A landscape with many peaks, sampled at points; each row gives a point and its height.
A climber steps from a point to the highest of its 4 nearest points, and stops where none of them is higher. Distance is the straight distance between rows; heights are no part of it.
Q226 (h 515): [ 12  17  78  -3 -24  19 -26   3 -14  20  18  17  -2 -14 -24 -11  25   2
   8  -2  -8  -7  40  -7 -20]
Q345 (h 346): [ 30  -7  16  13 -17   0 -35 -27  -8  37   9 -23  16  36 -52   0  11  -9
   3  12 -15  -6   3  -6  16]
Q562 (h 309): [ 14  30 -12 -19  -3  -6 -14  11  19  -9  18  24  -4   3  -5 -11 -31   1
  10 -26   8  16 -16  12  19]
Q432 (h 559): [  4  32   1  -7   7  -8 -18 -11  13 -15   5  20   7  -1   1 -14  -6 -28
  26 -36   6  -1 -27  19  10]
Q372 (h 617): [-15   5  22  22  18 -42 -15 -34 -10   2   7  36  24 -15   5  -5  14 -34
  18   3  19 -16  -5  23 -15]
Q910 (h 353): [ 50  -6  18  -7   1 -12   1  18   9  28   9  25   4  -3 -43   9  20 -10
  -5  -5 -13   9  -3   6   3]
Q795 (h 329): [ -6  22  32  12 -31 -15 -20 -21 -41   6  14  55  -1  25   2 -18  25  -2
 -15  20   2 -29  44  -4 -18]
Q721 (h 294): [ 23  -8  30   9  -9   6 -36 -33 -12  41   8 -23  13  29 -58  -3   8 -10
  19  -1 -17  -7  10  -5   9]
Q59 (h 345): [ -9 -13 -15   7  47  16  43 -28   6   0 -29 -39  14 -12  20 -17  -1  12
  -6 -10  -2  -9  -1  -8  10]
Q650 (h 629): [ 32   4  67  -5 -18  11 -12   9 -10  23   7  18   0 -15 -36  -6  23  -6
   8  -5 -13 -12  34  -2 -14]
Q123 (h 747): [-22 -16  -2  -7   4   1  19  21  12 -17 -12 -23 -16 -21  38  31 -15   4
  -3  19   9  17  22  -9  23]
Q689 (h 256): [-18 -12 -83  -7  19  47  17   4   1 -13 -14 -36  11   1  10 -20   6  -6
  -6 -40  -8  -3  17  -7   6]
Q932 (h 358): [-17  -6 -60   2  -7 -29 -14  18   2 -11 -34  -8 -24  -2  43  17  18  -1
   0  22   1   1 -30 -23 -22]
Q100 (h 475): [ 46 -11   1  -5   0 -11  -5   8  10  34  11  16   7  12 -51  12  21  -6
 -17   8 -15  15  -9   2   2]
Q47 (h 501): [-20   1 -27  -2 -26   0   1  29   6 -20 -26 -19 -21  -8  42  26  -1 -15
   4  20   0  11   2 -12  17]
Q925 (h 611): [-13  -3 -14  15 -15  10   2  -1  -9  -5  27   5  12  18 -31  -4   2  15
 -39  28 -14   1 -40  -4 -18]
Q701 (h 176): [ 51 -14  33  -5  -2  -4  -5   8   1  38   5  14   6  -2 -47  11  22 -13
   0   0 -13   2   9   3  -2]
Q150 (h 563): [ 32  -2 -12 -11   6 -18  -2  15  14  19  27  31   3   6 -41   8   3   9
 -23  -1 -10  19 -18   2   2]
Q200 (h 382): [  3   2  -1 -16  -7  -5   4   7  16 -11   2  -6 -13   1  15   3 -56  26
   3  10  21  22  22   7  19]
Q988 (h 150): [-13  -3 -53   3 -20 -20  -6  18   3 -14 -37 -14 -17   5  41  23  12  -8
   8  18  -5   2 -18 -16  -8]
Q46 (h 213): [ 15   0  23  11 -12   5 -46 -36 -18  38  19 -21  16  33 -58 -14   1 -11
  25  -5 -19 -16  11  -8  16]
Q671 (h 416): [ 37 -13  54   3  -4  10 -26 -17 -10  50  11  -7   7   7 -52   0  14  -6
  16  -3 -10   0  27  -2  -7]
Q384 (h 239): [ 21  22  22  -2   7 -22  -1  11  -1  -5   5  44  12 -22 -26 -13  17 -32
  13 -16  -9 -15 -14  15  12]
Q885 (h 381): [ 12  -6 -17  12 -12  -5  -5  -7   2  10  26  11  12  27 -33   6  12  11
 -40  26 -15  15 -33  -5  -6]
Q418 (h 390): [-14  -8  -8   2   3  -2  14 -12  -4  -9  15  -1  -3   5 -11 -15 -41  48
 -17  23  11   2 -14   7 -23]
Q939 (h 715): [-42 -25 -16  -8  27  27  13  45   8 -11  11 -16 -34 -37  51  20  20   1
  -1 -16   9   1  -8  -9 -10]
Q392 (h 470): [-17 -17 -39   1  50  28  33 -12   0   0 -19 -42  18  -6  22  -5  20   8
  -8 -33  -2   2   4  -6   6]
Q868 (h 355): [-27   0  -2  16 -11  19  24  -8  -9  -9  13  -3   1  -2 -16 -21 -25  25
 -22  20  -3 -26 -35   0 -32]
Q898 (h 502): [-21 -31 -15   1  52  16  37  -6   2  -2 -10 -40   9 -14  30  15  14  14
  -7 -20   2  11  13  -2   9]
Q780 (h 441): [-18 -13  -6   9   4   1  16 -17  -1  -9  10  -8   1   0 -13 -22 -42  42
 -16  22   6 -12 -16   2 -30]
Q525 (h 447): [ 12  36  -5 -16   3  -5 -16   2  18 -15  11  27   2   2  -1 -16 -18 -18
  18 -38   5   7 -21  16  17]
Q890 (h 428): [-14  -1  -5  14  20  23  32 -22   4   2 -23 -21   3 -26   2 -32 -26  18
   2   8  -7 -35 -21  -6 -11]
Q408 (h 283): [  0  21 -12 -13 -33   0 -11  10  11 -14 -16 -14 -15  19  25   5 -34  -8
  24  -6  12  13   9   6  22]
Q975 (h 214): [ 25  23   1 -16   9 -16  -9  12  14  -4  15  39   6 -14 -20  -8  -4 -22
  11 -27  -3   4 -22  14  17]
Q379 (h 276): [-21 -23 -45  -2  47  35  24  -4  -2  -2 -12 -40  17  -2  19   4  22   8
  -1 -42  -3   3   3   1   1]
Q655 (h 357): [-20 -28   2   2  38  -1  35  -4   8  -5 -13 -36  -1 -18  27  13 -13  21
  -8   9  12  14  22  -6  16]
Q838 (h 370): [ 11  -2 -30   0 -25  -8  -8  -7  -4  -6 -35 -18 -13  39  29  21   6 -13
  38 -11   0   8 -11   3 -14]
Q262 (h 318): [ 10  32  -9 -19 -13  -2 -20  11  17 -14   7  15  -8  14  -2  -7 -38  -4
  13 -27  11  16  -8  11  20]
Q300 (h 423): [-14  -1  17  21 -17 -35 -10 -22 -42  13  12  53  15   8  -3  -8  13 -15
   0  24  18 -27  33  13 -21]
Q873 (h 311): [ -2   9  -5 -19 -18   0  -2  16  15 -16  -2  -9 -17   4  17   4 -55  14
   4   5  18  21  21   5  20]
Q556 (h 467): [ 44 -17  14   6  -8  -1 -22 -14  -1  37   4 -12  11  30 -50   9  20  -6
  -7  12 -14   4   1  -5  10]
Q376 (h 514): [ 40 -10  61  -2 -12  12 -19  -4  -7  40  11   3   5  -4 -46  -3  19  -8
  12  -4 -14   0  29  -6 -13]
Q960 (h 616): [-30 -39 -27 -10  48  31  20  28  -1   2   8 -33  -5 -21  34  27  24  19
   6 -40  10   9  -3   7  -6]
Q171 (h 459): [ 39   6  32  -9  -1 -14  11  20  -5   9  -2  37   6 -19 -35  -6  24 -21
   6  -8 -17 -13   3   5   4]
Q422 (h 598): [-10 -17  -3  10  33   5  35 -31   5  -4 -18 -33   9 -11  11 -20 -29  30
  -1  11   8 -14  -2  -4  -6]
Q659 (h 255): [ -3   7  -7 -11 -23   2   3  19  20 -16 -14 -16 -17   5  26  11 -39   0
  14  11  14  18  23   0  28]
Q449 (h 608): [-33 -36 -13  -6  43  21  26  24   5  -2   6 -29  -8 -23  37  33  22  10
  -5 -23   7  18   4  -2   8]
Q848 (h 411): [  7  20  53   4 -25  -3  -5   2 -32  -4  -2  41  -2  -2  -9 -22  30  -9
   1  13 -10 -33  37   3 -15]
Q891 (h 523): [-37 -26  -6  -6  31  19  24  33   8  -8   5 -22 -15 -33  43  33  20   4
  -4  -9   6  17   6  -9   8]
Q30 (h 316): [-13 -12 -58  -2  38  40  28 -10   4  -7 -23 -36  17   3  19 -18  16   0
  -7 -45 -10  -4   5  -9   7]
Q89 (h 496): [-19 -28 -16   1  55  12  42 -18   1  -2 -15 -37  14 -11  25   6   9  18
 -12 -19   2   5   8  -4  10]
Q504 (h 739): [-11   9 -21  -6 -32  -1  -1  20   9 -16 -30 -19 -18   7  35  22 -20 -14
  16  18   3  11  11  -4  22]
Q164 (h 494): [-31 -26   0  -5  24   8  26  27   8 -10  -7 -26 -17 -27  40  28   5   6
  -7   9   6  17  14  -9  16]
Q508 (h 543): [ 23  18  71   1 -27   9 -14   5 -17   3   6  25   0 -10 -24 -14  24  -4
   8   2 -12 -20  40  -6 -14]
Q523 (h 706): [-47   0 -37  -5   7   3 -10  31   8 -25 -10  -6 -37 -30  53   0  19  -1
 -11   6  11  -7 -27 -27 -27]
Q744 (h 478): [-34  -1 -58   0  -5 -15  -8  22   7 -22 -27  -3 -25 -11  48  13  19  -1
  -6  20   4   1 -26 -27 -19]
Q793 (h 570): [ -6   5 -28  -4 -40  -3  -3  20   8 -15 -35 -21 -21   6  37  20 -11 -16
  15  16   0   8   5  -9  14]
Q442 (h 233): [ 21  23  16  -7  11 -22  -1  11   8  -4   5  43  11 -19 -21 -11  14 -27
  13 -22  -3  -9 -15  14  14]
Q28 (h 449): [-16 -24   5   6  32  -4  34 -22   4  -4 -16 -33   3 -12  17  -4 -30  33
  -7  14  16   2  16  -3   4]
Q296 (h 201): [ -8  18  17  14  16 -27 -17 -34   2  -8   6  25  20 -11   9  -8  14 -37
  27 -18  13  -5 -19  22 -11]
Q840 (h 297): [-15 -25   6  -4  25  -6  26  -3   8  -8 -11 -30  -2 -12  24  10 -32  29
  -7  17  17  19  27   0  12]
Q33 (h 412): [ 22  -5  73   2 -15  20 -28 -10  -9  38  22   5   5  -7 -42  -1  17  -5
  13 -16 -14   1  38  -5 -16]
Q228 (h 89): [ -6   0 -42   4 -32 -13  -7  18   1 -17 -38 -19 -14  13  37  24   5 -13
  17  18  -4   1 -13 -15  -2]
Q963 (h 476): [-28   5  -3  18 -20  27  10   3 -15 -16  20   0   8   5 -21 -10  -7   8
 -37  24 -16 -15 -37  -4 -21]
Q667 (h 356): [ 17   6 -18 -15   0  -8  -8  12  18   2  30  22  -6   8 -24  -4 -31  26
 -16  -5  12  22 -13   7   0]
Q129 (h 235): [ 11  23  21  -1  10 -28  -4   1  -4 -12   4  44  13 -22 -13 -17  14 -37
  18 -16  -1 -19 -16  17   8]
Q317 (h 322): [  3   1  -6  22 -25   4 -19 -15  -3   4  12 -10  22  31 -36   8  23  -8
 -40  35 -20   6 -25 -11  18]
Q527 (h 463): [ 28  11  48  -1  -8 -15   3  15 -14   0  -5  38   7 -20 -28  -9  29 -24
  11   0 -13 -28  18   6  -4]
Q299 (h 510): [-44 -19 -16  -6  18  17  11  42  12 -15   3 -14 -30 -36  47  29  19  -2
  -3   0   7  10  -4 -13   4]
Q39 (h 415): [-11 -11  -4   2  10  -1  16 -14   2  -6   7  -9  -2   1  -4 -21 -48  46
 -12  22  16  -3  -3   3 -20]
Q70 (h 726): [-27 -39 -26  -4  49  27  26  13   0   0   1 -37   4 -17  34  26  25  18
  -1 -34   5   9   3   5   1]
Q664 (h 282): [-25   0 -35   3 -21  -8  -4  30   7 -20 -29 -17 -19 -11  44  25   7 -13
   0  24  -4   6  -7 -21   5]
Q672 (h 108): [-15 -11   0  -8   4  -4  15  12  13 -11 -10 -22 -13  -7  27  15 -39  17
  -3  19  19  24  31  -3  23]
Q74 (h 166): [  0  -6 -48   1 -23 -23 -11  14  -3  -9 -41 -16 -18  17  31  23  12  -9
  18  14  -2   3 -18  -9 -16]
Q390 (h 689): [ 41  -6  58  -6  -9   6 -10   8  -6  33   4  11   0  -7 -41   3  22  -8
  16  -5 -15  -5  29   1 -11]
Q800 (h 404): [-10 -19   5  -5  21  -8  23 -10   7  -6  -7 -22  -6  -5  15  -1 -44  38
  -7  16  23  12  19  -2   3]
Q783 (h 604): [-47  -8 -23  -5   8  18   5  41  13 -22  -4  -8 -37 -39  54  14  19  -7
  -6   0   7   2 -16 -20 -14]
Q809 (h 330): [ -4   5 -32  -7 -38  -6  -8   6   0 -13 -37 -20 -15  24  35  21 -10 -18
  22   1  -1   5  -3  -2   3]
Q486 (h 671): [-12 -15 -28   4  46  23  37 -20   3  -4 -19 -39  18  -9  22  -8  10   7
  -9 -26  -4   0   6  -9  11]
Q307 (h 290): [ -1  34  37   8 -36  -6 -32 -23 -38  15  21  46 -11  21   8 -19  32  10
 -18  11 -12 -24  40 -12  -8]
Q474 (h 471): [-18 -10  -7  -9  -4  -3  18  27  13 -13 -17 -24 -18 -15  39  31 -18   1
  -2  22   6  18  21  -9  24]
Q982 (h 474): [-42  -9 -21  -4  -2   5   8  42  11 -20 -10 -11 -25 -34  50  25  16 -10
  -9  16   0   9  -8 -16   3]
Q310 (h 505): [ 26  11  57   2 -14  -6   3  16 -19   3  -8  34   3 -14 -27  -9  28 -18
   5   3 -14 -28  27   8  -9]
Q7 (h 269): [ 17  -9  46   9  -2  15 -37 -36 -15  46  27 -13  15  20 -55 -12   7  -2
  27 -16 -14  -3  20  -6  -6]
Q49 (h 491): [ 11  33   4  -6   8 -13 -17  -3  12 -14   8  32   9  -9  -4 -18  -5 -33
  25 -37   6  -2 -25  20  13]
Q132 (h 373): [ 15  31   9  -6  13 -18  -8   4   9 -10   7  38  12 -15 -10 -15   3 -30
  19 -29   2  -3 -25  17  17]
Q315 (h 288): [ -1  -2  -6 -16  -2  -3   4   6  13  -4  15   1 -12   6  -1  -3 -60  39
  -6  10  21  21   6  11   8]
Q938 (h 313): [ -6  -5   0 -12  -7  -1   6  15  16 -13  -4 -13 -15  -1  19   9 -51  17
   4  12  18  19  26  -1  20]
Q691 (h 546): [-34 -34  -7  -4  34  15  26  29   6  -6   1 -27 -13 -28  41  32  17  10
  -3 -10   6  19  10  -6  11]
Q63 (h 295): [ 13  17 -11 -22  -6   0  -8  17  18  -9  20  14 -12   7  -2  -5 -54  19
  -2 -10  20  21   1  10  13]
Q278 (h 389): [ 27  16 -11 -22   4 -10 -10  17  19   1  21  33  -3  -4 -25  -8 -23   4
  -6 -23   4  20 -19  12  11]
Q580 (h 517): [ 36   7  -9 -17   8 -15  -5  21  13   9  23  39   1  -6 -32  -4  -1  -3
  -8 -15  -3  13 -18  10  10]
Q631 (h 342): [-10  13  27  13 -29 -22  -9 -16 -45   6   9  52   2  18  -3 -19  23  -9
  -8  20   5 -32  37   1 -21]
Q243 (h 465): [-24 -35 -39  -4  52  28  25   9  -4  -2  -2 -40  12  -7  28  16  25  12
  -1 -40   1   8   2  -2  -6]
Q712 (h 438): [-23  -4  -1  15   5  25  27 -12  -1  -4  -8 -17   0 -20 -10 -31 -30  21
  -3  17  -6 -40 -29  -2 -23]
Q652 (h 372): [ -5   3 -13  13  32  28  38 -24  13   4 -30 -25   4 -27   5 -38 -17   8
  -2  -2 -10 -33 -20  -2   4]
Q115 (h 371): [ 12  36  -5 -14  -9  -4 -18   0  19 -17   6  16  -3   8   7 -14 -28 -16
  20 -34  12  10 -19  14  21]
Q308 (h 527): [-23 -35  -9  -2  48  13  34   1   3  -3  -7 -36   4 -18  33  18  14  17
  -7 -13   7  19  11  -1   9]
Q794 (h 204): [ -1  20  15  12 -30 -21 -19 -27 -45  23  23  57  -1  35   5 -16  21   1
 -21  15   8 -19  48  -5 -17]
Q281 (h 625): [-40   2 -43  -3  -2  -4  -6  33   7 -22 -19  -3 -30 -27  52  15  17  -6
 -12  16   3   0 -23 -29 -16]
Q461 (h 574): [ -3  10  35  15  -7 -32   0  -9 -33  -6  -1  48  15  -9  -8 -20  22 -27
   9  13   2 -36  20  15  -9]
Q394 (h 312): [ 43  -4  14 -11   7 -15   3  19   9  22  10  32   4  -8 -42   6  18 -12
  -5  -6 -12   6  -8   5   6]
Q169 (h 432): [-11   6  -2  21 -25  15  -3  -4  -6  -9  22  -3  18  20 -31   0  16  -2
 -45  31 -20   3 -30 -10   5]
Q902 (h 384): [  3  14  28   8   5 -31   3  -4 -21  -9  -5  47  16 -17 -14 -18  22 -31
  14   5  -4 -33   5  16  -2]
Q784 (h 407): [-29  -1  -4  19 -18  20  15  -3 -14 -15  20  -2  10   3 -21 -18 -13  19
 -30  24 -11 -19 -38   1 -28]
Q305 (h 267): [  2  -4 -12  19 -20   4  -7  -8  -6   3  24   0  15  25 -34   3  15   6
 -44  28 -18   9 -31  -7   1]
Q68 (h 326): [-10  -9  -4  -7   4  -5   7  -8   5  -7  16   2  -5   6  -6 -14 -50  48
 -12  18  18   6  -4   4 -15]
Q274 (h 310): [ 14  11  12  19 -22   0 -32 -24  -6  20   1 -26  17  36 -50  -9  10 -11
  -6  27 -23  -7  -1 -13  36]
Q364 (h 317): [ 50 -15  39  -1  -7   5 -17  -5  -3  42   2  -2   7   7 -49   8  20  -7
   8   4 -13   2  19   0  -6]
Q626 (h 376): [ 39  10  23 -10   6 -17   4  23   2  10   6  41   8 -20 -35  -5  18 -24
   3 -17 -10  -1  -7   8   7]
Q802 (h 509): [ 27   0  72  -4 -16  20 -23  -1  -9  31  16   7   5 -10 -38  -6  20  -5
  13 -10 -10  -3  38  -3 -15]
Q945 (h 573): [ 31   1 -18  -8   2 -13  -3  14  14  11  31  30   1   9 -35   7  -4  18
 -23   0  -4  20 -24   8  -3]
Q24 (h 413): [-26   0  -2  17  -3  23  27  -8 -10  -8   1 -12   4 -11 -10 -25 -26  23
 -12  18  -7 -36 -32   3 -26]
Q354 (h 232): [ 20   3  16  14 -18   4 -44 -29 -10  31  10 -24  14  38 -59 -12  -1 -13
  13   7 -18 -13   5  -7  24]
Q789 (h 26): [ -8  12  19  12  21 -23 -20 -47   6  -7   4  16  19   0  18  -6  13 -31
  27 -19  24   2 -17  27 -19]
Q368 (h 35): [ -4  16   9   5  10 -10 -21 -41  11  -8   2   5  12  15  21  -1   6 -29
  30 -32  15   8 -24  21 -14]
Q188 (h 490): [  8  30   0  -9  -4  -1 -19 -17  10 -17  -5   6   2  19  12 -10 -12 -29
  34 -39  11   6 -20  19   9]
Q400 (h 482): [-15 -13  -1  10  19   8  30 -22   0  -6  -9 -24   3 -10  -1 -22 -39  40
  -3  17  10 -20 -11   0 -21]
Q862 (h 177): [  0  35  22   9 -33 -13 -31 -33 -41  25  26  54  -9  36   6 -12  30   3
 -18   9  -6 -21  38 -11 -11]
Q288 (h 332): [-18  -2 -10  10 -14   9   2  -8  -7  -8  28   8   5  14 -22 -11 -12  30
 -33  23 -11  -2 -34  -1 -30]
Q295 (h 352): [  2  30  14   5  14 -23 -10 -14   0 -13   3  35  19 -16  -4 -16  11 -39
  22 -27   3 -12 -23  19   7]
Q163 (h 350): [-22  -1 -58   5  -9 -17 -10  20   4 -17 -32 -10 -24  -7  43  20  20  -4
  -4  22   0   3 -28 -25 -16]
Q444 (h 477): [  7  30  61   5 -33   7 -19   0 -30   0  10  35  -5   1  -8 -17  31  -1
  -2   9 -10 -29  44  -6 -16]
Q374 (h 636): [ 33  11  53  -2 -11  -6   2  13 -11  12   0  30   6 -19 -34  -4  29 -18
   4   0 -14 -19  19   4  -4]
Q19 (h 464): [-22  -6   0  13   9  14  24 -20  -6  -7  -2 -13   4 -12  -6 -27 -32  32
  -9  21   2 -25 -22   0 -27]
Q405 (h 777): [-14  -1  20  22  12 -42 -14 -30 -19   2   7  41  22 -15   3  -5  15 -27
  16  11  21 -20   9  23 -17]
Q697 (h 323): [  4   4  -7 -19  -6  -5  -5  10  15 -10  11   4 -12   5   5  -4 -58  29
   3   2  22  23  13  10  13]
Q774 (h 419): [-14  -3   0 -12 -10   2  13  20  12 -17 -16 -21 -19  -8  35  24 -32   2
   4  17  12  22  26  -5  24]
Q857 (h 293): [  5  27 -11 -17 -19   3 -19  -1  14 -16  -8  -4  -9  23  18  -5 -27 -15
  27 -28  14   8  -8  13  15]
Q707 (h 277): [ 23  23 -11 -24   0  -8 -11  14  21  -7  22  29  -3  -1 -13 -10 -30   0
   7 -26   8  20 -14  11  14]
Q136 (h 229): [ -2  -3 -51   0  36  39  36 -18  17   0 -27 -30  13 -12  18 -29   9  -3
  -9 -28 -14 -12  -1 -13  19]
Q498 (h 72): [ -2  22  11   7  17 -16 -16 -30   5 -13   4  13  16   3  15 -11  10 -35
  28 -31  12  -2 -27  23  -2]
Q651 (h 437): [  8  25  53   9 -33  -2 -11  -2 -34  -2   5  41  -1   2 -10 -18  32  -7
  -4  15 -10 -33  39  -2 -17]
Q41 (h 328): [ -9  -9 -24   9  43  25  42 -28   9   4 -31 -37  16 -16  20 -22   2   6
  -6 -17  -7 -12  -1 -10   9]
Q706 (h 581): [ 45 -10   3   4  -3  -9 -14  -6   5  39  11   3  11  21 -50  15  21  -7
 -18  16 -17  13  -9  -5   6]
Q676 (h 603): [-16  -2 -14  -6 -21   0   8  25  11 -18 -19 -17 -21  -6  37  26 -20  -6
   5  18   6  13  18 -12  26]
Q863 (h 180): [ -6  -5 -17   3  -9  -1   5  -2  -4  -2  31  12   5  15 -25  -7 -19  36
 -37  19  -1   4 -27   0 -24]
Q552 (h 258): [  2  25 -11 -16 -26   4 -12  10  12 -17 -12 -10 -14  14  23   0 -41  -7
  21  -9  15  16   7   4  25]
Q172 (h 553): [ 35  -9 -13  -6   3 -14  -4  12  12  24  22  28   7   9 -45  13  12   6
 -22   5 -11  19 -16   1   2]
Q899 (h 431): [  8   6 -11  -4 -21   2 -13 -20   1  -7 -19 -15  -5  39  27   7  -1 -26
  38 -30   8   8 -10  15 -13]
Q598 (h 402): [ 44 -19  29   6  -6   2 -24 -21  -5  44  10 -12  10  22 -57   7  20 -10
  10   5 -15   2   8  -2   2]
Q656 (h 343): [  3  10 -25  -6 -38  -1 -10   5   4 -16 -32 -20 -14  27  29  16 -16 -19
  29  -7   3   9  -4   5   9]
Q686 (h 495): [ 45   4  43  -5  -5  -7   1  15  -5  20  -5  30   4 -21 -40  -5  26 -20
   8  -6 -13  -9  14   3  -3]
Q351 (h 540): [ 26  -7 -16   5  -7 -10  -8   2   5  18  23  13  12  22 -42  13  15   7
 -37  15 -14  16 -24  -3  -5]
Q670 (h 688): [-11   8  24  22   6 -41  -6 -21 -26  -6   2  44  20 -10  -4 -11  17 -28
  13  15  11 -30  15  19 -13]
Q404 (h 613): [-24   6  -1  16 -24  22   6  -2  -7 -13  24   0  12  15 -25  -6   2   5
 -42  26 -18  -2 -36  -6  -9]
Q739 (h 405): [ -1  28  43   9 -36  -3 -17 -14 -37  -1  13  47  -1  13  -1 -20  31   4
 -12  16  -8 -34  41  -3 -15]
Q426 (h 658): [ -3  -9   2  -8   5  -5  14   2  11  -9  -1 -19 -12  -3  19   6 -50  33
  -4  14  24  14  24   4  11]
Q663 (h 314): [-33  -3 -58  -8   7 -16 -18  16   2 -25 -21  -5 -25 -16  55  -6  17   7
 -14  13  19   0 -35 -25 -33]
Q934 (h 351): [ 14  14  47   6 -14 -11   2   6 -27  -7  -4  42   6 -13 -17 -17  29 -18
   8   9  -8 -35  28   5 -10]
Q110 (h 492): [ 11  20  77  -3 -26  18 -29   3 -18  12  18  20  -1 -12 -20 -14  26   4
   4  -2 -17 -14  42  -6 -16]
Q451 (h 590): [-22 -30 -65  -6  40  39  15   7  -7  -2  -7 -43  15   1  17   0  21  10
   4 -49  -4   0   7   4  -4]
Q797 (h 298): [  4  22 -16 -12 -38   1 -10   7   7 -19 -23 -16 -15  22  28  10 -26 -15
  25  -9   6  11   5   4  18]
Q726 (h 161): [-19 -17   6  -8  16  -3  26  11  11 -12  -9 -28 -12 -17  33  19 -20  15
  -3  16  13  19  26  -4  22]
Q337 (h 769): [-29 -33   0  -1  34   8  30  15   8  -8  -8 -30  -7 -22  38  30   3  12
  -9   1  10  19  18  -7  15]
Q981 (h 278): [  3  25  -9 -18 -19   0 -10   9  18 -13   2   1 -12  11  12  -3 -46   2
  15 -15  14  17   3   7  20]
Q820 (h 408): [ 10  12 -17  -5 -28   0 -12 -13   6 -12 -29 -20  -7  34  25  16  -9 -21
  39 -17   5   9  -9   8  -7]
Q796 (h 403): [-11 -20  -7   6  47   6  42 -27   6   1 -25 -37  11 -11  19 -10  -4  22
  -5  -2   7  -3   6  -3   3]
Q612 (h 399): [-28 -16  -8  -6  -4   6  18  34  13 -16 -14 -19 -17 -24  45  30  -1  -4
  -7  16   4  19  13 -15  20]
Q548 (h 562): [ 22 -10  -8  16 -16  -4 -19 -15  -1  25   9  -7  16  30 -47   9  23  -3
 -24  25 -17   5 -15  -8  12]
Q27 (h 242): [  8  -8 -43   0 -27 -16  -8   5  -5  -4 -40 -22 -15  28  29  24   5 -13
  27   1  -4   6 -12  -3 -16]
Q599 (h 731): [ 38 -11  -4   5 -10  -6 -14 -10   0  28  13   2  13  29 -44  13  22  -3
 -26  21 -17  11 -15  -5   9]
Q791 (h 453): [ 27  -7   1  16 -19  -1 -24 -20  -3  26   1 -15  17  33 -49   6  18  -9
 -21  31 -19  -1 -12  -7  21]
Q679 (h 174): [-23 -33 -50  -9  46  33  13  16  -3  -2   1 -41   8  -6  21  12  25  18
   2 -48   3   3   3   9  -8]
Q97 (h 582): [-29 -30  -9  -2  44  12  33  18   7  -3  -2 -30  -8 -24  36  29  13  14
  -8  -8   7  19  13  -2  12]
Q96 (h 456): [  6  22  -3  -7 -11   5 -18 -23   9 -14  -8  -7   0  30  19  -1 -12 -26
  34 -35   9   7 -17  18  -5]
Q367 (h 337): [ -6  15  20  10  17 -37  -8 -18  -9 -10   1  40  22 -17  -6 -14  18 -34
  20  -7   2 -24 -12  19   1]
Q861 (h 493): [ 16  -4 -17  -3   0  -8  -5   5   6   3  35  21   7  12 -32   1 -13  27
 -30   9  -5  21 -25   0 -12]
Q772 (h 128): [ -4  -6 -11  -2  -1  -4   5  -4   2  -4  31   9   0  13 -19 -11 -33  38
 -25  14   6   9 -20   5 -21]
Q271 (h 386): [-32  -3 -34   0 -15  -3   2  36   8 -21 -23 -11 -26 -19  50  28  12 -11
  -6  21  -1   6  -9 -24   7]
Q850 (h 484): [-14  -9  -2  13  28  12  40 -27   3   0 -18 -30   5 -19   8 -26 -24  31
  -5  10   3 -25 -11  -4 -13]
Q927 (h 347): [  8  23 -14  -8 -31   6 -12   0   5 -15 -21 -15  -9  26  26   5 -24 -17
  30 -15   7   6  -4  10   7]
Q287 (h 542): [ 24  -7 -10  13 -12  -4 -12 -11  -1  20  16  -1  16  31 -39  10  21   1
 -36  25 -17  11 -22  -4   7]
Q895 (h 315): [ 17 -11  59   3  -1  18 -40 -29 -12  48  31  -6  15   9 -52  -6   6  -2
  24 -17 -10   4  29  -7 -14]
Q65 (h 292): [ 17  14 -15 -23  -1  -7  -9  15  19   1  27  28  -6   3 -15  -5 -35  18
  -4 -14  11  19 -11  11  12]
Q798 (h 455): [-13 -15   1   2  16  -5  26 -22   0  -6  -3 -21  -1  -4   5 -16 -45  45
  -6  21  14  -3   1  -1 -16]

For each start below, name the point where the climber stops.
Q820: Q432
Q307: Q390
Q27: Q432
Q794: Q405
Q862: Q390
Q988: Q523
Q981: Q432
Q795: Q390

Call two points neighbours if one is among the 4 nearest of the other. Go from one point of each pair to the other, from neighbour to neighbour, staying as high as possible. Name the lowest point that can't be avoided.
Q374, Q432: Q367
Q390, Q70: Q885
Q451, Q504: Q612
Q337, Q422: Q796
Q422, Q426: Q800
Q390, Q945: Q598
Q405, Q486: Q934
Q523, Q939: Q783
Q451, Q70: Q243
Q70, Q939: Q691
Q504, Q123: Q474
Q70, Q337: Q97
Q599, Q945: Q351
Q404, Q422: Q784
